Each row is a point on a landscape with many valleys, with its height.
From any point a ball rolls to the lowest of the 2 points nearest to it. It stops when none of these is lower. Distance is the straight distance between rows; heights are no part of it.
Pom height 320: 18	4	-18	-26	16	-12	-13	-19	-19	7	-11	-21	-21	3	-16	9	0	2	-3	-4	14	6	-6	5	-9	-1	-12	-2
Pes height 424: -2	7	-20	15	-6	-8	-2	-24	11	38	-8	-18	-7	8	-18	-32	-4	-19	13	19	-6	-30	-22	3	36	19	10	2
buluv height 432: 0	-28	2	-9	-9	4	4	15	1	19	6	9	4	-26	-28	22	-15	-14	14	1	-20	-5	7	1	-14	0	-18	-11
Fuli height 377: 10	-20	14	-12	10	-13	-3	-10	-3	-3	-7	6	-21	-19	-7	18	3	-16	0	-25	-17	11	16	-2	-17	-15	-1	3
Mede height 292: 14	8	4	-3	12	6	-24	-26	12	-7	-7	4	-12	46	-1	9	-9	12	-16	34	-16	-19	-19	-12	-12	-1	14	14
Fimel height 603: -7	37	7	-7	1	-24	-27	5	12	12	5	-6	-11	20	18	-25	8	33	-12	-3	-9	0	-14	-19	0	8	16	-8
supep height 358: -4	-15	0	6	11	47	13	0	-19	-27	25	0	5	-20	-9	0	-8	-22	-14	-11	23	14	-9	7	-14	-22	-3	-9
paf height 811: 12	27	-2	11	6	5	-5	-8	-9	-7	11	-10	-19	13	2	-6	10	-6	-12	-2	18	11	-12	-11	11	-5	0	-1
fozug height 586: 21	17	0	-19	8	1	10	-9	-9	-6	-3	-23	-32	14	-24	23	-7	23	-21	4	26	6	-9	-13	-12	-6	6	2
bal height 323: -1	-3	1	11	-3	30	12	9	-25	-16	15	-10	-3	-16	-10	1	-5	-7	-6	-4	33	6	-15	10	-21	-18	-3	-14
bapo height 338: 11	-20	7	-6	8	5	-17	11	-1	-12	-14	25	2	9	16	-4	18	-28	-8	-3	-16	-13	4	8	-9	-25	6	-2
gapu height 707: 6	-6	-15	14	3	3	1	8	14	-1	-27	0	19	19	11	20	-17	16	-14	31	-3	-13	-2	-4	-15	-5	13	0
Seb height 354: -2	9	-5	-2	6	-11	-1	1	3	5	-8	-14	21	1	19	3	-14	18	13	8	-8	6	15	6	-7	5	0	4
Neru height 584: -12	16	4	-13	-13	3	-8	-11	-34	-22	17	-4	-2	-4	16	-9	-14	20	-1	-7	17	5	-27	6	-16	3	-12	-18
mos height 398: -2	-8	24	-14	14	11	-9	-25	-5	-17	2	0	-10	7	-25	40	-24	25	-6	-1	-20	2	8	-5	-27	-3	6	4
pog height 496: 3	20	-11	1	6	3	15	7	-8	14	-3	-27	-1	-16	-14	13	-8	11	4	-16	23	21	25	-1	0	3	-7	3
Zud height 891: -4	27	-27	23	16	13	-2	13	1	12	-16	-28	8	17	11	-10	-8	11	-14	10	12	11	12	-18	0	-2	1	5
figed height 557: -4	8	-9	22	15	29	-11	11	10	3	24	29	-13	25	-7	-11	4	-22	-12	-4	-17	3	-18	-43	24	-10	-10	11
Kir height 249: 15	12	12	4	10	0	-12	21	-9	-10	-1	-12	-19	-7	-5	11	12	13	-17	-12	-1	16	8	-17	-17	-5	-5	-6
dup height 216: 10	-2	-17	18	-13	4	6	8	-14	1	-10	5	0	-22	-1	-5	1	-9	-8	20	38	-22	-25	7	-11	-12	9	-4
Fos height 621: 6	-24	40	-2	-13	-14	10	5	21	9	5	18	-17	-17	-27	21	12	-6	8	-13	-45	8	11	-6	8	5	4	4
Vuve height 583: 0	8	7	10	19	29	-12	7	8	3	22	23	-16	5	-13	-9	14	-30	-17	-20	-13	9	3	-32	13	-17	-11	-1
zutif height 360: 9	8	-9	4	-8	1	-6	-2	10	30	6	-10	-29	10	-29	-7	-1	-6	4	6	7	-8	-22	-20	3	7	6	-2
gev height 291: 17	6	17	5	19	-1	-17	2	-4	-23	-6	2	-20	17	1	8	22	-3	-19	-18	-6	19	10	-18	-5	-8	-6	6
teve height 415: -1	-9	-10	-9	30	10	3	2	-9	-7	-14	6	5	-12	16	-20	18	-34	1	-16	3	-10	21	9	-23	-21	-3	2
Nam height 738: 0	3	4	-15	28	16	24	-24	3	-7	10	-3	-13	-29	-8	23	-3	-30	-13	-15	7	2	35	2	13	-14	4	9
Tedel height 926: 17	1	5	-4	-1	11	23	5	8	15	-8	-17	-17	7	-38	40	-22	14	-14	19	6	-8	2	0	1	2	12	2
resub height 447: -2	-11	-10	-7	3	22	13	-19	4	7	2	-12	15	3	-30	34	-31	-3	8	5	-14	-2	11	7	-2	6	-17	3
rovaz height 159: -2	-6	-34	15	1	-2	-17	14	3	34	-12	-3	28	4	13	-14	-14	-9	-8	10	-1	-20	4	2	1	-1	-6	-9
Tas height 901: 4	10	-29	12	14	24	1	19	5	16	-17	-24	22	11	2	4	-20	18	-7	-1	-3	2	26	-21	-18	4	-17	-1
rek height 617: -20	-5	17	-2	-6	10	8	8	-20	-29	4	0	15	-15	7	15	-12	18	8	-14	-6	18	6	-3	-21	0	-18	-12
nobif height 120: -2	-19	5	5	-38	-13	19	20	-21	-9	2	8	-10	-14	4	-3	5	18	2	12	30	-16	-18	7	-5	21	6	-9
kezi height 553: -1	21	-8	-30	8	-1	1	-22	-17	-23	-12	-22	1	-10	11	4	-19	32	-13	2	21	12	4	12	-22	-1	10	16
feba height 688: 7	-22	3	4	18	11	-3	-10	17	4	-7	5	0	16	-19	21	-13	-21	3	0	-36	0	8	-9	1	2	-17	15
Poden height 601: -11	8	12	-10	10	8	-10	-14	-26	-28	13	-5	1	-2	19	4	-5	11	5	-18	0	16	-6	1	-15	0	-21	-7
ref height 571: 1	-20	20	-15	-1	0	3	-12	-11	-27	9	20	-7	-44	4	-7	7	-10	7	-22	-3	4	-20	13	-15	-11	-14	-8
nez height 676: -13	11	4	8	2	15	22	11	25	1	28	27	-20	-16	-8	2	12	-20	-9	-11	0	-29	-12	-39	10	-4	0	-12
gub height 125: 0	-6	18	-16	1	2	4	-28	-3	-33	5	12	8	13	20	18	-15	22	-15	20	1	-2	-17	14	-3	-9	17	11
musa height 161: 9	-12	15	2	-30	-22	11	-6	24	13	13	25	-18	-4	-6	-17	29	-4	22	16	-5	-26	-27	1	27	12	18	7
Muda height 183: 13	-8	26	-28	0	-14	13	-26	2	-34	-5	6	6	-4	12	19	0	10	-6	5	1	9	-18	26	16	-6	7	21
nemiv height 552: -12	14	-11	-6	-1	3	-10	12	-35	-9	-1	-26	5	-17	6	-5	-7	32	1	-9	18	14	-6	-1	-42	4	-12	-28
zafa height 392: -11	20	-5	-20	-13	-8	18	-35	-24	4	11	-32	-19	0	-14	5	-18	15	13	-4	32	3	-9	11	-4	19	-1	5
kugi height 229: 9	-12	16	-19	-18	-20	14	-33	5	-25	7	24	0	-3	5	10	-2	5	1	13	-2	-13	-27	29	29	-3	14	14
Zaz height 261: 12	-19	-25	-18	12	-8	-12	-9	-5	31	-26	-15	0	-6	-14	8	-10	6	9	4	-8	0	-6	4	-28	3	-19	-10
lag height 357: 1	2	-5	12	4	22	10	30	-18	-8	9	-10	3	-32	-3	-11	2	2	-5	-19	29	13	-10	2	-32	-8	5	-25
tason height 796: 9	13	3	24	-9	20	9	-3	-7	-23	20	4	-11	2	2	5	20	-13	-26	16	22	3	-15	-19	11	-14	4	1
nunir height 340: 11	-7	18	-9	11	-7	-6	-18	-11	-27	-3	9	-19	-2	2	19	5	-5	-11	-27	-15	23	7	-3	-4	-16	-13	2
gov height 268: 9	-11	-16	-4	6	6	14	9	-5	-1	-9	1	2	-30	-2	-8	-4	-11	6	1	27	-10	-5	10	-22	-14	-1	-3
topu height 823: -2	29	1	6	-8	-3	1	-19	-9	-1	26	-14	-18	2	-1	-3	12	-8	10	-7	15	12	-10	-8	18	4	-9	4
refi height 314: 0	1	-7	24	-8	3	28	22	10	-21	4	11	8	-31	15	-13	15	-7	0	5	23	-17	2	-5	0	-3	15	-7
rilu height 706: 14	-26	4	-4	12	14	10	-17	11	-15	5	10	2	1	-26	32	-6	-27	1	2	-17	3	9	4	9	-11	-16	20
fovo height 298: -6	5	-3	-13	-23	-20	-1	11	-4	21	4	-9	-13	-16	-7	-11	8	7	19	-5	10	9	-5	-9	-13	21	-15	-12
fosi height 750: -1	10	27	-9	9	17	12	-15	-16	-9	12	-1	-17	-27	-13	35	-6	-16	-1	-9	-1	14	17	7	9	-8	6	5
vufir height 431: 1	4	-6	-20	18	3	2	-14	-8	-10	-16	-2	5	7	17	-14	9	-34	-5	-15	11	10	26	30	11	-21	8	19
rubu height 525: -12	11	-18	35	11	40	-3	2	4	-5	10	11	6	33	5	-10	0	-18	-21	2	-15	8	-10	-40	21	4	-17	10
Nipin height 213: 1	-17	-13	-10	-8	-5	4	15	10	24	-24	-10	13	-2	-13	6	-16	14	20	18	-8	-4	-3	6	-21	6	-9	-9
bezo height 865: -11	17	2	27	-13	-5	23	-13	5	-13	-8	-14	16	9	4	11	7	7	-21	21	16	-3	5	-1	42	6	22	14
lan height 772: -12	10	8	17	-5	33	10	2	-9	-26	26	-4	1	6	-1	25	1	4	-12	-1	6	14	4	-19	6	-11	-12	-13
sulep height 919: 14	-6	-1	11	7	15	18	9	25	6	-17	-15	-2	17	-30	26	-15	20	-10	21	-9	-1	7	-13	-5	0	8	9
Nep height 178: 8	-10	6	-4	10	12	-2	-12	-1	-34	-10	11	11	25	15	26	-14	12	-23	25	-2	5	-14	0	-2	-14	9	12
rara height 199: 7	-4	11	-2	-32	-31	-4	-16	6	9	15	31	-11	-7	8	-9	16	-17	13	10	0	-28	-32	12	22	4	12	0
fevuk height 235: 12	-6	10	-9	-24	-27	-7	-30	3	-2	13	27	-8	9	4	-1	14	-9	-8	9	7	-18	-38	17	30	-9	18	2
meruv height 518: 14	-12	4	-31	11	-21	-22	-17	-8	-5	-7	19	-13	-2	17	-9	13	-22	5	-18	-11	0	-7	19	1	-9	-1	0
tifuv height 337: -4	-6	1	-20	-16	-6	6	0	-14	32	21	-20	-19	-6	-26	2	-5	20	21	-3	14	-2	0	-2	-8	34	-10	-19
rosu height 874: -16	24	-13	39	-3	4	17	6	9	0	-14	-5	26	12	-1	-5	-3	0	-24	23	5	3	9	-16	45	6	19	16
Teka height 355: 28	-28	0	-18	4	-15	-25	-11	14	14	-17	28	-17	27	-11	2	10	-17	-8	25	-22	-16	-35	-1	-14	-5	-1	-2
Vezez height 490: 6	-13	16	-38	13	-17	-26	-9	-14	-10	-20	16	-17	1	20	-22	24	-30	-6	-26	-17	0	8	25	-18	-25	14	1
Dapok height 452: -1	-21	5	-8	-2	27	20	2	-2	29	5	4	11	-17	-35	36	-30	-9	13	3	-24	-5	15	9	-1	7	-19	-7
ner height 405: 7	-11	-9	-20	18	-23	-18	13	-1	12	-30	-6	13	3	17	-1	2	3	-11	-5	-3	0	19	23	-11	-10	0	-2
Vitaz height 443: 10	-21	-2	-10	19	22	-2	0	-8	-12	-24	-12	-6	14	-15	26	-2	-23	-18	-8	-4	10	23	5	-15	-22	-9	12
kekav height 109: 8	-17	7	11	-20	-10	2	8	30	18	-1	21	-5	9	-2	-24	11	3	12	20	-31	-18	-22	-2	27	9	16	9
feke height 694: -8	0	-13	21	-5	9	-13	18	7	-1	-21	4	31	9	13	13	-25	39	-4	27	1	-8	13	-7	-27	-2	24	6
torug height 339: 11	6	15	3	22	9	-6	0	-2	-30	-3	9	1	17	21	-1	21	-15	-14	-7	-11	14	18	4	10	-16	0	1
Zit height 110: -23	-29	1	7	-26	-7	3	-5	-4	21	14	-6	9	4	11	-15	-16	17	37	14	-4	-18	2	9	-7	41	-3	-13
modub height 602: -6	-11	25	-9	-13	0	21	-5	-5	-6	26	13	-1	-25	-12	18	9	-8	25	-21	-7	5	12	9	15	2	-11	2
kasep height 409: 7	-38	7	-15	-1	-4	-13	-7	-5	21	-5	12	-11	-30	-20	18	-15	-14	5	-18	-27	6	5	1	-26	-2	-15	-6
kogak height 882: -11	32	-21	26	13	-2	5	16	12	8	-13	-20	17	17	15	-14	-1	6	-20	4	3	9	16	-17	33	6	16	15
rasut height 374: 6	-20	-9	-6	26	12	-10	10	-18	-4	-22	1	21	-2	14	-19	7	-28	4	-17	-1	10	17	27	-21	-17	-10	-4
rukuz height 359: -15	10	-9	22	-6	-4	12	13	17	14	9	3	21	9	6	-21	-10	-5	9	-1	-23	11	1	-15	32	16	-8	12
tivis height 760: -5	7	16	0	10	22	7	6	-12	-13	17	-1	-3	-9	-12	29	-4	-3	-9	-19	-9	20	16	-7	4	-11	-12	-9
Bak height 279: 4	-7	-20	-6	10	11	-30	19	-16	15	-21	-2	14	30	22	-17	-3	-8	-15	-2	-1	-7	-6	8	-26	-20	-12	-20
mude height 422: -2	-4	6	-14	15	25	12	-21	-11	-8	-4	-13	9	-2	-20	48	-36	17	-3	2	-6	6	13	4	-18	-1	-6	4
fim height 848: -1	31	5	16	-7	-11	10	-11	14	-7	19	12	4	1	19	-17	32	-18	-3	-8	9	5	14	-3	53	-2	16	13
pip height 396: 6	-12	1	1	25	42	8	0	-22	-27	6	-7	12	-9	-6	8	4	-29	-11	-18	18	25	11	10	-16	-12	-6	1
Ger height 282: 2	6	1	5	-13	-13	23	-3	29	17	-2	-6	18	8	6	-10	-1	4	20	17	-17	-7	10	13	35	18	8	13
Pefi height 214: 0	-10	13	-5	-9	-41	-26	22	35	31	-1	25	-5	11	10	-23	23	14	3	5	-35	6	-18	-10	15	-2	14	-17
Vobes height 91: -5	1	-31	17	3	-6	-2	11	18	29	-10	2	46	10	10	-28	-21	-19	0	5	-14	-9	18	9	25	5	-5	-4
vob height 661: -7	-16	9	-8	2	1	-4	-13	11	1	5	1	12	4	-5	11	-15	8	31	4	-36	-3	-1	-4	-15	18	-13	0
nibir height 46: -31	-14	-4	9	-31	-16	-16	-12	-5	24	7	1	9	9	2	-15	-11	7	23	10	6	-31	-23	17	9	32	5	-23
fidov height 321: 3	9	-6	13	3	-11	11	19	29	8	-3	1	11	-2	4	-14	8	-1	16	1	-22	13	17	-5	29	9	1	18
Fafev height 345: -6	1	0	34	-25	5	25	19	8	-9	5	15	6	-15	-3	-5	18	-3	2	9	25	-15	10	-10	11	0	13	10
zeten height 121: 0	6	-20	21	-7	-19	-11	-13	3	4	10	15	15	-7	12	-18	5	-27	-6	6	15	-16	-7	17	33	-5	14	-1
lumat height 252: -18	14	6	-7	-20	-14	-8	18	-11	21	23	-11	-16	-23	-3	-17	15	-4	34	-26	11	18	9	-14	0	18	-16	-16
Dezu height 629: -3	-12	12	-12	-1	-2	7	7	-15	-25	-14	-10	8	-22	7	12	-15	27	10	-9	-5	16	12	24	-25	2	-16	1
rasev height 177: -2	-8	7	3	-26	-16	2	18	-11	-13	6	11	8	-15	20	-14	4	15	2	5	16	-9	-18	22	4	-3	8	-14
dud height 165: -16	-23	-10	-4	-20	-10	14	16	4	22	-10	-12	25	-5	7	-7	-15	20	28	17	-2	-14	2	10	-21	32	-5	-7
vap height 910: 12	-7	-15	9	18	15	-2	18	13	10	-27	-16	6	19	-12	10	-10	7	-12	6	-3	5	6	-19	-9	-5	-15	7
dol height 313: 6	11	1	7	-15	-13	-17	8	13	21	2	6	-26	11	-3	-16	16	8	0	9	0	-3	-31	-23	5	4	6	-3
padob height 587: -11	41	4	-9	-9	-31	-18	4	-17	3	8	-13	-7	11	19	-17	10	36	-8	-8	14	5	-2	-4	-3	13	8	-16
rupag height 476: 3	9	-3	-8	-1	8	28	20	6	16	1	-12	-2	-34	-22	12	-13	-4	9	-7	17	4	35	-1	2	2	7	3
dos height 449: -5	10	-26	19	22	24	10	-24	15	13	-3	-5	21	27	-5	-11	-29	-23	1	7	-18	10	12	-22	18	11	-17	18
Von height 569: -15	23	-14	-9	-12	-20	-10	14	-23	-1	-1	-19	10	-8	26	-14	-7	39	0	-6	21	2	0	4	-21	8	4	-20
Zol height 244: 15	-3	1	-1	6	6	-11	-20	2	-14	-5	2	-12	30	-4	19	-2	6	-22	26	3	-11	-18	-6	-5	-6	-1	7
gosog height 260: 14	-19	7	11	-3	-1	-12	35	8	-20	9	35	12	-11	25	-21	27	-3	-19	2	3	-15	-22	5	-9	-22	21	-22
foful height 223: 3	-14	7	18	-15	-6	-2	21	2	-27	11	25	22	-20	24	-19	18	2	-9	1	13	-9	-21	26	-1	-18	28	-14
zalan height 536: -14	18	-11	-5	-1	-2	-5	21	-22	4	-1	-32	1	-12	-4	0	-10	25	5	-24	13	18	18	-12	-28	6	-19	-28
zas height 168: 0	-32	5	10	-28	-6	20	11	-2	1	12	5	-12	1	-1	6	1	16	16	11	9	-18	-5	9	5	30	-1	-3
rap height 459: 11	-2	-6	2	3	10	16	15	21	28	-1	-2	2	-22	-31	8	-11	-10	3	1	-1	-4	21	-14	-6	-7	0	8
goful height 156: -8	23	14	18	-4	-9	-7	35	5	-1	16	0	-22	-20	4	-30	33	10	10	-24	-2	21	9	-27	3	1	-5	-12
Fopa height 660: 5	-4	2	8	5	14	-1	11	30	6	12	25	-27	-3	-18	2	11	-12	-15	4	0	-24	-20	-34	2	-14	8	3
bab height 275: 8	-9	-22	-16	13	-8	-23	-7	1	34	-20	-6	0	18	7	-5	-10	3	0	13	-5	-7	-5	-2	-24	3	-10	-12
bevis height 154: -5	9	-29	18	1	-14	2	-2	20	21	-2	6	29	-2	11	-28	-3	-25	-5	5	1	-7	9	7	37	5	3	15
Sug height 539: 5	12	-4	-26	6	-14	9	-14	-12	-20	-12	-19	6	-14	16	2	-12	17	-10	-4	24	11	-1	35	-1	-2	-1	12
Nanif height 608: 23	14	-11	-9	19	13	-2	-3	-11	-2	-9	-18	-30	15	-24	15	4	-5	-26	5	32	-2	-2	-11	-11	-18	2	6
sebe height 502: 2	4	-14	-28	27	-20	0	-22	-18	5	-23	-24	7	-6	7	5	-13	-7	12	-11	5	17	19	23	-2	5	-15	15
Defe height 406: 13	-5	0	-13	26	-1	0	6	-10	-11	-35	-22	-9	19	-4	19	1	1	-17	-12	4	12	28	1	-26	-16	-7	10
nifa height 837: -2	32	5	17	-12	-8	1	-15	4	3	24	5	-4	9	20	-16	24	-20	9	-2	3	9	-8	-6	43	9	-2	7
gad height 611: -6	-10	38	-5	-10	2	15	-4	4	3	25	26	-20	-21	-21	24	10	-7	17	-26	-28	1	17	2	17	9	0	5
nar height 296: 13	-22	10	-3	15	1	-21	19	6	-17	0	35	7	-2	22	-14	28	-13	-10	-8	-4	-10	-10	13	-12	-25	17	-17
lomo height 163: 6	-3	11	1	-7	-24	-11	3	29	24	3	24	6	5	9	-15	17	-2	6	3	-27	-1	-12	0	29	-1	13	4
Zazud height 638: -24	30	1	20	-6	4	-19	-5	12	5	17	4	9	26	21	-10	-4	17	4	6	-9	2	7	-13	10	14	21	3
talo height 548: 7	-25	11	-23	6	-2	-14	-14	-20	-17	-10	16	-11	-20	9	-6	-1	-23	1	-27	-6	11	-16	22	-16	-9	-24	4
Kezor height 306: 26	-11	0	-3	4	-3	-20	-10	16	2	-6	15	-19	18	-9	11	8	-7	-2	19	-17	-10	-26	-7	1	-3	-8	4
dege height 723: 8	-14	-4	-1	16	7	20	-14	5	-10	7	-8	3	-12	-12	20	-1	-24	-2	-5	7	10	20	0	13	-16	-6	16
remev height 317: 10	0	-15	-1	-1	-8	4	9	-9	3	-9	-5	11	-13	9	-3	-6	-3	11	7	8	6	1	10	-2	3	-7	5
dasu height 619: -14	23	1	8	9	-3	-22	10	12	11	4	-2	-5	28	12	-13	2	26	4	4	-18	8	-9	-32	3	12	11	4
mave height 166: -5	-8	-10	19	-34	-5	15	22	-19	-4	-8	2	-12	-20	-8	-14	11	8	2	16	41	-21	-11	7	-7	8	15	-7
futod height 381: -1	-2	-1	-9	13	-32	-11	18	8	-3	-16	-6	20	-1	21	-1	-5	13	2	-4	-9	2	17	17	-2	-7	7	-8
nuv height 588: -6	-13	27	-9	-10	-12	11	-9	-9	-21	17	16	-18	-40	-2	6	14	-2	12	-30	-7	12	6	9	-7	-5	-3	-5
Velo height 783: -5	7	12	21	-19	33	10	14	-12	-21	32	3	-15	5	-10	21	-1	3	-22	10	22	0	-18	-15	7	-6	-4	-14
mibe height 469: 9	-10	-2	-31	21	-6	-7	-22	-15	0	-33	-8	-3	3	6	-1	-1	-27	1	-15	4	10	15	35	-4	-11	-4	22
guv height 222: -4	-7	-16	-1	5	-8	-33	12	7	20	-13	7	21	21	16	-7	-12	10	-6	8	-9	-12	-10	2	-16	-3	-3	-13
bigul height 644: 8	-16	7	0	-6	-10	9	14	39	9	5	18	-20	-17	-16	4	18	-9	7	7	-8	-16	-6	-27	-3	-12	4	5
bopir height 248: -12	-12	0	18	-20	-12	19	2	15	16	-3	-7	17	14	2	-18	-4	14	13	26	-4	-24	2	22	28	28	13	-3
divu height 639: -11	-7	11	-9	-11	-9	16	8	-2	-19	-9	-13	9	-17	-4	21	-17	40	20	-3	-5	8	30	7	-24	19	-5	7
Sul height 397: 1	10	-25	19	-3	0	3	-5	8	34	3	-13	-12	2	-20	-21	-1	-22	8	11	4	-11	-18	-10	17	6	-3	9
Fep height 455: -7	-10	7	-21	25	-4	1	-11	-6	-16	-21	12	-9	-4	20	-23	25	-40	-8	-29	-2	-9	7	15	-27	-23	7	1
Zoto height 63: -15	11	-16	14	-26	-21	-4	-10	-8	11	0	2	11	-7	-1	-16	10	-10	-5	3	32	-25	-15	24	39	8	15	-10
Vumud height 436: 2	-8	2	-12	21	39	12	-9	-17	-23	-5	-9	1	15	-8	10	7	-40	-18	-15	11	16	12	1	-15	-27	-7	5
Pif height 383: 19	-15	3	-13	12	-10	-18	9	12	13	-29	12	6	12	5	0	12	-16	-8	8	-20	-5	16	6	-3	-14	-2	6
gogi height 517: -3	15	-12	-10	12	1	1	-1	-24	-2	0	-35	2	-16	-5	12	-17	12	2	-24	10	23	17	0	-14	-2	-20	-6
Lavak height 672: -3	-16	4	-4	7	10	-11	-14	12	-1	-1	9	12	17	0	13	-13	-6	10	7	-39	-3	0	-10	-11	2	-24	4
simig height 361: 0	18	-12	-22	3	-14	-6	-31	-16	8	1	-19	-13	5	2	2	-11	13	8	3	19	-2	-18	11	-7	6	-4	4
dat height 632: 7	-13	18	-6	-5	-10	2	-3	31	14	1	15	-18	-15	-26	6	18	-8	20	-7	-26	-4	3	-11	4	-1	4	10
Fon height 857: -6	23	3	23	-25	-7	24	-12	3	-12	9	-1	16	-2	9	-6	23	-10	-8	11	18	8	14	4	42	5	17	12
Pazu height 387: 0	3	5	-7	17	15	-2	-10	-10	-24	-2	0	20	20	22	-14	18	-30	-22	-7	12	13	10	19	13	-29	7	1
gami height 212: -8	-29	15	11	-30	-11	19	1	15	-1	6	10	1	11	4	-3	0	14	19	24	-8	-26	-11	17	17	28	8	-1
sepu height 117: -18	15	-6	18	-29	-14	-3	-4	-7	30	3	-1	-6	-5	-4	-20	13	-5	12	14	19	-20	-18	5	30	27	10	-2
domu height 570: -11	20	4	-23	-14	-8	-4	8	-39	-18	15	-13	-12	-19	7	-17	3	24	-1	-18	19	8	-21	6	-24	11	-13	-22
vedo height 332: 6	12	13	8	15	11	-22	-23	18	-7	5	7	-9	37	-7	2	-5	16	6	16	-32	-5	-14	-24	-3	2	5	14
gat height 365: 26	5	-10	-23	25	-12	-13	1	-13	9	-31	-21	-25	13	-13	6	5	10	-18	-4	4	9	10	-7	-25	-1	-1	5
noga height 201: -2	30	12	2	3	-9	-15	27	-10	-4	11	-17	-13	-10	2	-14	23	14	2	-27	0	29	8	-17	-7	3	-7	-15
Tuv height 567: 9	25	-5	-16	8	-6	7	-17	-25	-14	-3	-29	-19	2	-7	11	-7	40	-14	5	27	11	1	-5	-27	4	9	9
nuzab height 369: -8	-6	0	-13	-17	3	25	-19	-19	12	15	-26	-15	-5	-27	13	-17	12	23	0	27	-9	-3	17	2	23	3	-8
Zokik height 273: -1	-4	-2	25	4	7	24	15	7	-26	10	25	20	-30	29	-18	19	-14	-5	2	17	-25	-11	16	-9	-11	16	-17
lavi height 327: -4	-21	-16	-16	13	11	-18	12	-12	-1	-24	5	33	18	20	-9	-14	-14	-13	-7	0	-7	10	31	-19	-22	-10	-13
dedur height 200: -11	18	15	0	-11	-5	-3	20	9	8	27	3	-24	-28	-6	-21	32	-6	20	-30	8	7	4	-26	2	1	-6	-9
Gef height 524: 7	6	-5	-31	15	-19	-4	-8	-20	-4	-24	-24	3	-22	21	-5	-5	8	-4	-21	16	16	11	32	-3	-2	-6	6
fuzuk height 682: -18	-5	-9	22	-17	11	2	34	10	10	-12	-4	22	8	11	-4	-16	40	12	21	-5	-6	19	-5	-16	24	17	5
Sefus height 648: -14	-13	12	-1	-9	5	8	-3	3	-9	8	-2	16	3	-2	11	-17	28	39	9	-16	-1	19	1	-20	24	-5	3
zaron height 373: 2	8	7	30	-23	6	25	11	16	-9	12	10	-11	-7	-18	6	18	-3	-6	10	10	-8	-3	-21	24	1	12	17
Pogaf height 368: 5	0	22	-8	17	12	-12	-26	15	-15	6	-4	-19	31	-24	28	-13	11	1	12	-23	1	-2	-20	-7	-1	-6	7
kulab height 492: -10	15	-14	23	5	27	4	-8	6	-8	17	1	14	22	0	-4	-11	-22	-6	-2	-13	19	5	-25	26	5	-20	10
Vuv height 404: -6	7	-10	9	24	10	5	-5	24	15	-1	3	12	27	-1	-17	-10	-11	12	1	-40	15	3	-18	31	13	-10	20
naram height 94: -33	11	-10	18	-25	-7	-17	-21	-4	20	6	-1	11	11	-10	-21	-4	2	16	12	10	-34	-25	8	30	33	7	-15
Zav height 654: -31	14	-7	24	-9	3	-28	5	14	12	12	8	31	14	15	-22	-20	16	17	3	-21	2	16	-6	3	9	15	1
Siz height 263: 9	7	18	-10	-12	-30	-27	11	15	14	11	18	-24	14	15	-18	24	15	-7	7	-23	8	-30	-16	10	4	2	-10
muro height 668: -26	0	-5	21	-20	1	-12	18	13	2	7	11	40	9	20	-8	-21	24	14	8	-7	-7	25	4	-10	10	10	-4

For each start below, name the point where the ball stops.
dasu | goful
fim | goful
Sul | kekav
Vuve | nobif
feba | goful
sulep | goful
ner | nobif
